Each scene shows the same named points in several views. A view is turned or mirrored, shifted and resized as a whole, has a little noise and may leave points out.
(in the rows, 128 means zero)

Scene 1
View 1
K_380: [ 95 136 163 108 136 131 161 155 113  94 172 116 149  88 126 134 142 172
 118 142 102 201 146 153  75  76 146 134  83 110 102]
K_300: [143 129 204 181  70  86  81 143 131 100 174 155 176 134 188 128 141 114
 158 137 152 207  88  98 128 105 164 162 122 131 188]
K_289: [124 121 159 146 145  98 138  97 103 111 175 148 121 110 146 157 140 166
 148 126 112 171 143 129 103  98 142 156 112  99 109]
K_784: [126 102 178 132 151 114 165 115 128 125 192 146 126  93 152 136 122 138
 146 134 113 166 149 150  99 107 160 155  91 126 139]
K_652: [119 108 201 116 159 102 181 122 126 118 194 148 127  78 159 136 120 130
 137 130 125 167 147 166 106 120 166 156  85 137 150]
K_345: [103 166 193 142  71 102  95 180 109  69 154 124 192 120 154 129 156 151
 125 140 144 237  90 114  97  80 148 139 109 115 145]
K_166: [138 121 233 159 111  70 126 129 131 108 190 170 154 103 196 132 127  94
 154 127 165 190 103 133 143 138 178 172 107 151 205]
K_401: [136 112 165 158 171  63 145  49  91 122 185 174  89 110 164 174 135 157
 163 109 127 145 150 133 130 131 144 173 127  99 114]
K_741: [124 103 101 143 167 126 151  71  96 130 174 128  95 115 115 164 139 208
 151 129  72 145 177 130  78  71 126 148 113  68  51]
K_383: [134 112 156 160 146  89 130  80  99 120 179 153 111 119 154 161 137 165
 155 124 115 160 143 121 112 105 140 165 123  96 110]
K_105: [117 115 215 123 151  94 173 132 126 110 195 153 136  78 169 133 121 120
 135 127 136 178 136 164 114 128 170 157  84 147 167]
K_132: [136 127 233 160  98  74 119 143 131 102 184 166 162 111 195 128 130  99
 149 129 165 200  96 128 138 131 175 167 110 150 202]
K_235: [117 110 138 128 173 111 168  82  97 122 178 138  99  97 129 161 134 185
 142 125  93 153 170 147  88  94 139 150 103  89  79]
K_244: [143 106 168 169 111 104 114 111 129 120 179 148 142 127 163 139 133 140
 162 137 122 175 125 110 111  95 154 161 116 112 143]
View 2
K_652: [126 113 123 162 137 131 160 148 151 156 136 121 183 134 145 102 110 121
 145 133 132 145 173 137 142 106 132 142 121 128 130]
K_132: [141 150 128 144 149 101 192 152 158 140  86 137 152 136 114  79 113  89
 180 122 123 142 165 157 128  97 112 150 129 114 138]
K_401: [ 81 112 136 151  98 140 162 162 160 166 143 128 156 137 161 117 144  98
 157 152 144 139 150 137 131  73  93 121 121 134  96]
K_244: [107 132 123 148 114 113 161 145 136 165 114 121 146 126 117 108 139  80
 150 124 115 129 150 137 130  89 106 153 118 132 129]
K_105: [130 113 124 161 143 129 164 148 154 152 130 121 185 134 144  97 106 123
 147 131 133 148 173 140 142 109 131 142 123 126 132]
K_289: [ 97 111 134 151 107 129 146 147 145 168 135 113 159 132 138 119 129  99
 138 127 113 135 140 127 129  90 104 139 114 134 109]
K_300: [131 156 129 140 134  91 182 145 142 147  78 133 133 132  98  85 123  66
 175 112 106 130 146 151 123  91  99 156 124 118 135]
K_784: [116 112 119 160 126 130 153 144 140 165 137 115 174 130 136 110 121 109
 138 129 126 140 167 133 141 102 126 149 117 133 130]
K_166: [138 147 125 146 148 105 193 154 159 140  93 141 155 137 124  79 116  91
 182 130 135 141 172 158 132  92 112 146 131 117 137]
K_345: [135 139 140 138 143  93 151 138 141 150  83 118 146 137  97  97  92  85
 147  85  65 139 114 131 117 111 105 153 113 112 122]
K_235: [ 84  93 131 158  99 146 130 144 142 177 159 106 173 132 153 131 128 113
 120 132 115 137 143 115 136  92 113 133 109 143 106]
K_380: [118 102 131 155 129 125 126 135 135 167 132 102 178 133 125 116  97 118
 113 101  84 140 130 115 133 118 127 150 106 129 121]
K_383: [ 88 116 134 149  99 130 151 150 146 169 135 119 152 132 140 118 139  92
 147 135 121 133 142 129 129  82  98 135 115 135 106]
View 3
K_300: [ 83 156  83 129 116   5  89 158 135 143 121 121 166  43 152 165 151 151
 135 162  70 110 113  93 139 137 145 115 136 106 153]
K_401: [ 61 171 155  92 176 117 138 143  93 106 132 150 131 110  82 107 181  83
 154 107 106  81 157  94 121 170 137  97 147 157  99]
K_383: [ 79 159 142  96 161  95 122 157 100 119 139 135 148 111 104 104 163  93
 143 121 105  98 159  95 114 157 141 104 141 150 119]
K_235: [ 86 168 179  98 165 131 129 154 108 119 149 135 147 169  95  88 132  77
 133 120 127  99 199 113 110 163 130  99 137 159 115]
K_345: [102 158 101 142  75   4  88 193 139 143 153 114 165  99 168 141  91 135
 109 167  85 133 143  96 105 140 110  99 129 127 186]
K_244: [ 89 151 122 104 158  63 101 145 116 139 126 122 168  83 124 132 166 127
 143 147  95  98 144 106 135 138 161 126 137 124 125]
K_132: [ 54 183  95 148 112  12 106 130 152 134 109 143 137  57 132 189 141 157
 142 170  67  93 114 102 158 148 128  96 138 111 137]
K_784: [ 74 179 157 127 151  93 114 123 144 132 125 137 149 144 106 134 125 121
 138 161 110  90 178 126 141 150 137 100 132 129 117]
K_289: [ 82 167 149 109 145  93 120 159 111 123 142 134 150 126 110 107 141  95
 134 129 108 103 168 103 113 158 132  99 137 150 128]
K_652: [ 54 199 158 142 140  87 124 111 155 126 114 150 134 145 100 151 118 127
 138 163 106  82 176 124 150 159 125  86 133 132 115]
K_380: [104 170 164 135 113  82 106 168 144 135 156 126 161 183 132 110  78 106
 107 163 121 120 203 123 106 148 111  92 128 141 154]
K_741: [112 144 185  77 182 146 120 173  87 123 163 119 165 174  98  55 146  64
 129 108 139 107 207 112  90 155 150 112 134 168 120]
View 4
K_741: [173 140 147 151 135 139 132 167 128 117 194 115 148 117 106 119 121 150
  97 106 124 101  99 108  64 121 165 117 172 160 140]
K_784: [148 111 134 128 102 141 119 131 152 135 157 132 157 123  73 121 133 136
 101 122 129 161 110 110 121  87 106  81 124 142 125]
K_380: [145 105 164 164 113 133  96 122 146 102 149 114 142 123 102 156 132 131
 141 119 110 145 138 109 105  92 119  94 122 174 142]
K_289: [140 139 136 128 113 141 122 128 132 120 157 130 149 126 103 127 127 131
  99 119 129 132 101  97 112 107 135 102 140 141 130]
K_235: [167 128 152 139 126 149 135 152 136 122 187 114 155 111  94 123 121 131
  97 107 132 124 105 105  91 106 146  94 152 156 140]
K_166: [ 97 128 104  89  79 141 111  82 145 139 104 160 152 141  78 121 141 118
  90 139 137 181  96  99 178  87  83  81  95 108 101]
K_652: [146 104 141 121  99 153 125 121 157 136 155 131 163 120  68 126 130 119
 102 119 135 174 114 108 137  76  99  67 116 143 129]
K_132: [ 94 131 107  95  79 134 101  77 146 133  95 161 148 146  86 128 144 118
 100 142 131 178 102  98 177  88  82  86  91 111 102]
K_401: [144 156 123  94 120 161 152 130 122 136 172 134 157 118  96 110 118 117
  63 111 150 129  77  90 128 107 144  88 146 118 126]
K_383: [143 150 126 115 118 144 136 134 128 128 166 134 152 124 103 115 124 131
  80 116 136 123  87  95 111 115 146 104 147 130 125]
K_105: [135 105 136 117  94 153 118 108 156 136 140 137 161 122  69 129 136 116
 105 123 134 181 112 104 152  72  89  65 104 138 125]
K_244: [119 140 109 120  97 121 107 120 138 132 129 147 142 146  97 115 137 146
  96 136 123 145  98 105 117 107 117 113 129 130 106]
K_345: [ 91 133 137 145  97 114  69  79 133  92  88 139 124 149 129 165 145 124
 147 141 103 144 132  99 144 107 106 120  98 146 122]
View 5
K_652: [ 94 138 106 124 138 132  76 132 161 105 101 144  92 144 104 129 127 151
 156 156 145 122 113 153 121 115 124 110 132 119 101]
K_235: [109 158 126 120 141 114  77 154 152 113 137 134 112 127  93 157 123 135
 137 146 148 101 108 129 107 145 150 107 120 125 122]
K_401: [ 92 163 125 114 141 127  69 165 151 133 117 132 103 142 115 136 132 124
 164 184 142  92  98 121 131 142 150 119 135 123 120]
K_132: [ 84 144 105 129 132 143  99 119 144 146  76 142  77 153 139 100 128 157
 165 179 158 143 111 154 153 106 100 140 148 132 111]
K_300: [ 98 151 115 134 124 127 111 116 128 167  83 134  84 145 146 105 128 159
 147 175 167 146 107 143 160 111 101 153 148 145 124]
K_105: [ 90 136 104 123 137 138  83 127 160 110  92 145  86 150 108 122 126 153
 161 160 150 131 115 158 126 112 117 116 134 121  98]
K_244: [110 150 124 131 128 111  88 130 134 150 103 131  97 137 123 129 129 152
 138 165 154 120 101 135 143 124 124 135 139 139 123]
K_289: [ 99 160 122 121 138 126  89 148 145 132 121 134 103 134 112 138 125 135
 146 162 154 113 109 129 125 137 137 125 132 132 126]
K_784: [105 140 114 127 135 120  76 131 152 116 105 137  97 140 103 136 127 153
 146 154 146 119 107 147 124 121 127 114 129 124 107]
K_741: [124 163 137 125 137  97  77 158 144 124 148 125 122 117  90 168 122 134
 123 142 148  92 101 115 107 155 160 111 120 134 133]
K_345: [100 161 110 133 132 136 138 116 131 147 110 142  93 128 133 119 113 156
 129 144 185 168 130 147 133 121  98 151 136 149 136]
K_166: [ 83 141 106 126 132 142  90 125 148 143  74 142  76 157 137 101 133 155
 168 184 154 136 108 153 154 104 104 136 147 128 107]
K_383: [104 160 127 123 135 117  82 151 142 138 118 131 105 134 116 139 130 135
 146 167 150 105 101 123 130 139 142 126 134 133 126]

In a view up to two points have been moved. Name them for each view, in the order of its rows, or write -.
view 1 -> -
view 2 -> K_105
view 3 -> K_401, K_244
view 4 -> K_383
view 5 -> K_289
